Each scene shows the same named points in several views. A view is turned or mirrored, and shifted as a whole, has a little noise and may leave points out.
(in the rows, 128 means zero)

Scene 1
View 1
J274: [127 131 130 121 124  91 104 103 154 117 126 122  97 104 125 105 152 150
  82 106 131 128 100 130 127 139 107 102 152]
J990: [130 128 137  94  91 111 116 110 163  90 140  90  95  99 113 106 130 182
  83 116  98  79  96 142 113 125 116 147 121]
J378: [111 119 136 135 106 101 116 142 177  97  93  88 139 102 102 102 158 175
  97 103 113  59  74 156 107 161 111 144 100]
J956: [ 90 146 174  99 107  78  96 103 151 109  89 131  81  84 149 119 163 159
  23  85 152 102 112 125 116 132 117 138 137]
J644: [153 147 113 112  66 107 134 124 166  85 135  92 134 134  94 118 138 183
 106 132  90  78  96 158 142 132 106 147 113]
J425: [149 177 116 154 125 121 135  98 116 107 109 109 151 122  97 128 175 134
 129  83 165  71  98 120 151 145 100 110 157]
J712: [178 164  87 146  95 117 141 114 146  96 140 104 154 150  84 124 150 150
 144 125 116  94  95 147 170 139  97 107 147]
J401: [143 128 112 108 127 107  99  93 154 116 165 125  71 104 127  96 133 153
  96 128 114 149 107 131 127 121 108  90 175]
J475: [168 141  86 150 109 113 132 124 160 101 134  96 158 140  82 112 151 151
 148 127 107  89  85 153 151 152  98 101 138]
J52: [116 127 133 130 125 104 110 116 158 109 107 103 112  94 112 102 156 159
  92  96 129  84  89 137 113 149 109 121 133]
J441: [145 107  96 137 115 118 113 134 179  95 140  81 131 116  86  89 138 175
 140 133  84  83  68 161 114 153 107 119 117]
J131: [119 168 154 133 111 109 128 107 125  98  77 104 145 100 110 132 175 151
  88  67 168  40  98 121 132 146 113 142 132]
J140: [132 165 138 127 117 101 120  97 132 111 110 127 117 111 120 127 166 144
  80  92 155  98 110 120 147 136 108 112 160]
J218: [139 146 108 168 134  91 115 132 157 122  93 118 162 131 104 114 179 133
 116  98 152 104  83 141 150 173 103  91 144]
J13: [137 148 127 118 105 118 126 101 143  97 129  96 117 110 104 117 148 163
 108 101 126  71  98 130 133 130 107 134 142]
J4: [141 126 110 131 104 118 123 123 167  89 133  81 132 115  95 103 142 172
 128 122  99  72  83 151 123 145 108 127 120]
View 2
J4: [132  86 146 114 116 119 143  94 139 164 130 119 107 160 131 103  95 115
 115 137 144 130 139 143 113 167 121  97 110]
J644: [150 101 142 119 116 122 136  88 168 160 140 109 125 143 121  86  97 120
 127 121 158 154 130 140 116 163 114 101  90]
J441: [105  70 157 111 126 118 139  96 132 167 127 123 101 171 117 107  91  97
  96 134 134 125 140 164 105 180 118  95 105]
J990: [175 106 132 115 109 135 127 112 134 170 161  79 142 168 132 104 117 120
 104 132 145 142 152 138  99 161 124  82 104]
J13: [152 111 132 105 105 119 154 113 120 160 141 104 121 156 144 111 110 143
 139 145 152 143 147 111 104 150 130  89 121]
J131: [171 141  94 126  85 120 172 103 121 138 130 115  90 158 166 127 125 159
 148 174 183 130 157  84 106 146 134 109 149]
J274: [131 111 120 111 113 113 142 125  85 170 141 112 148 177 112 133 137 140
 139 154 127 161 177 142  96 132 129  85 128]
J218: [ 88 103 118 128 111  93 178  99 102 140  96 158  90 164 112 134 123 139
 161 165 150 152 171 135 113 136 122 123 140]
J401: [120 101 150  87 119 108 129 143  74 186 148 101 171 167  99 121 128 141
 145 135 104 170 170 148  88 129 131  65 108]
J425: [133 119 130 102  96 105 179 105 115 140 108 137  83 139 156 114 102 165
 168 164 170 134 145  79 107 143 138 104 143]
J475: [ 91  80 162 102 120  95 160  91 137 152 105 145 101 140 115 100  88 128
 149 138 144 148 137 141 112 155 119 107 109]
J712: [ 99  89 162  96 116  92 158  96 138 152 105 144 115 124 118  87  88 147
 171 136 156 161 130 121 113 146 122 105 105]
J52: [144 109 116 123 102 126 149 112 106 160 140 111 113 180 135 131 127 129
 117 155 141 134 166 132 102 149 129  92 131]
J956: [181 145  80 136  97 131 139 131  83 164 164  86 155 194 120 146 168 146
 133 160 142 162 195 130  95 123 131  85 141]
J140: [145 129 112 108  99 109 161 120  94 155 132 117 129 155 128 130 134 165
 167 158 149 159 172 106  96 126 131  96 135]
View 3
J425: [ 99 161 106 108 132 113 101 117  63 116 155 109 147 140 129 167 131 157
  94 183 144 185 137  99 104  93 131 163 100]
J52: [144 139 122 117 137 136 116 115 113 116 170 127 138 153  92 155 101 139
 139 127 158 162 127 114 116 105 124 148 104]
J401: [123 122 153 134 119 142 142 134 124 120 151 121 166 130  66 157 125  96
 153 147  79 145 116 102 127 127 128 191 110]
J441: [139 119 143 147  98 175  76 149  94 118 167 134 154 137  82 164 113 136
 111  91 190 133 139 106 129 124 144 186  92]
J274: [133 139 137 110 137 135 128 120 120 117 160 122 142 147  78 158 112 125
 160 152 110 154 129 100 115 118 119 169 111]
J131: [119 156  90  96 160 104 123  98  84 118 173 116 121 162 124 153 107 162
 117 151 181 187 138 110 106  86 123 104 105]
J990: [117  93 137 137 123 146 135 140 114 122 167 127 142 137  68 147 125 119
 147 102 159 131 135 101 142 138 151 110 112]
J475: [107 138 131 127  99 153  70 151  62 114 160 116 153 128  99 179 141 156
 101 142 168 145 151  93 120 127 146 189  87]
J140: [113 148 118 101 145 111 135 113  98 115 156 113 141 148 100 158 125 138
 139 172 118 170 136 103 110 109 124 141 110]
J218: [137 170 125  88 127 138  73 124  79 106 166 120 131 145 108 184 118 175
 133 167 148 164 154 101  96 112 118 194  85]
J956: [143 141 122  90 167 108 163  97 143 118 170 126 120 163  79 142  97 124
 192 149 108 162 122 115 114 114 103 118 121]
J378: [157 134 119 117 134 150  93 120 101 119 180 133 124 161  91 154  92 160
 140  96 208 147 141 119 114 118 130 132  94]
J13: [110 127 119 127 130 127 125 123  91 122 162 121 146 140 101 152 124 134
 115 139 160 162 132 105 126 107 141 136 108]
J712: [ 86 134 131 120 104 143  82 155  50 113 154 111 157 121 103 186 157 151
  97 161 156 148 156  91 121 126 154 177  90]
J4: [130 120 131 136 113 154  97 141  92 117 168 128 147 139  90 164 120 141
 113 109 189 144 139 106 127 122 142 157  95]
View 4
J644: [155 128 112  86  91 143 109 164 164 159 145  75 109 118 160  91  99 119
 151 134  90 129  91 138 120 104 181 126 112]
J140: [151 160 164 138 139 122 104 135 115 127 158 121 128 161 143 133 100 128
 173 114  91 113 120  95 102 109 181 110 105]
J13: [152 129 140 127 112 133 102 146 144 150 147 104 128 137 144 131  95 136
 166 114  89 127 114 122 119 104 170 123 100]
J990: [167 122 118  92  84 132  95 156 170 142 166 104 126 139 124 135  74 113
 159 121 111 135  81 136 128 116 169 109  94]
J131: [145 130 154 143 150 154 106 130 144 159 175  91 132 172 147 137 125 154
 170  85  85 119 138 104  94  80 169 102  63]
J52: [151 132 158 118 103 133  99 143 152 160 170 118 128 154 131 129  97 140
 152 102 118 122 123 119 128 123 165  87 103]
J4: [148 116 139 102  85 138 104 160 161 181 147  92 117 115 153 102 101 139
 139 121 104 131 118 138 137 119 164 115 118]
J475: [136 136 156 116  98 129 116 160 131 180 122  83 109 102 178  80 112 141
 136 127  87 121 134 124 134 122 176 129 151]
J401: [163 160 159 117  92  88  97 149 112 119 141 149 131 133 120 133  56 106
 161 138 118 119  99 114 141 152 175 110 148]
J956: [169 167 155 119 118 123  94 132 135 114 201 145 132 198 109 153  85 114
 175 102 133 109  95  92 103 122 178  66  84]
J274: [154 157 165 121 105 111 100 144 123 133 164 140 127 156 133 126  86 119
 160 120 119 114 112 105 122 130 177  91 126]
J378: [150 113 145  94  87 154 106 150 179 185 186  90 116 149 147 107 121 142
 135  95 124 129 119 132 124 113 168  74  88]
J712: [137 144 148 124 111 128 118 157 115 162 113  85 108 104 186  83 108 132
 151 137  70 117 132 121 120 107 182 148 147]
J441: [144 111 148  96  68 128 106 165 168 192 140  97 114 109 147  95  98 138
 125 123 118 136 119 146 154 137 165 106 140]
J425: [131 143 171 159 149 132 108 133 110 159 134 101 131 134 165 124 119 156
 166 107  72 114 153 101 109  96 171 130 114]
View 5
J475: [116 134 151 125 128 125  68 145 143 116 170 161  85 128  68 135 113 131
 137 124 107 102 118 140 163  99 132  96 161]
J990: [149 142 115 145 194 153 128 185 142 129 143 115 133 149 134 158 119 130
 146 146  88 125 145 152 133 102 141 126 168]
J378: [149 116 114 129 152 143 141 181 124 169 119 144 121 129 119 162 113 112
 129 116 102 111  97 155 152 113 151  93 160]
J644: [128 129 114 132 190 140 103 162 139 120 166 150 116 151 106 146 114 131
 147 128  78 119 122 116 154  99 124  99 168]
J218: [143 135 176 122  95 115 110 168 121 167 150 166 101 114  60 137 112 137
 122 106 140 100 115 150 149 103 122 116 127]
J274: [156 162 164 133 145 128 125 191 125 137 153 119 125 139  99 142 123 137
 145 141 146 120 149 167 115 111 121 148 131]
J712: [126 133 154 134 134 129  78 146 138 133 169 170  92 127  63 129 109 146
 127 116  95 103 132 128 165  83 119 112 161]
J956: [179 155 155 142 164 138 170 220 109 180 132 112 156 143 124 151 121 146
 142 138 146 126 158 163 103 108 110 174 118]
J140: [153 151 171 144 143 132 122 183 124 168 157 137 129 127  84 133 116 160
 130 126 122 113 164 145 131  89 102 163 131]
J52: [152 138 140 140 140 141 130 184 129 159 129 126 126 127 116 154 118 126
 129 126 117 117 137 166 139 103 138 134 151]
J131: [160 121 141 155 140 144 144 181 123 213 124 159 139 104  97 139 107 160
 103 106  90 109 145 145 155  77 112 149 149]
J4: [130 133 121 130 153 142 101 163 144 122 147 140 103 132 105 151 117 120
 133 127  96 113 120 154 158 100 145  99 172]
J425: [145 138 175 148 113 134  96 153 135 175 154 161 111 104  61 128 107 164
 104 109 103 101 157 147 161  71 110 150 151]

In a view up to two points have been moved. Name them for each view, in the order of its rows, or write -.
view 1 => J956
view 2 => J425
view 3 => J990
view 4 => -
view 5 => J712
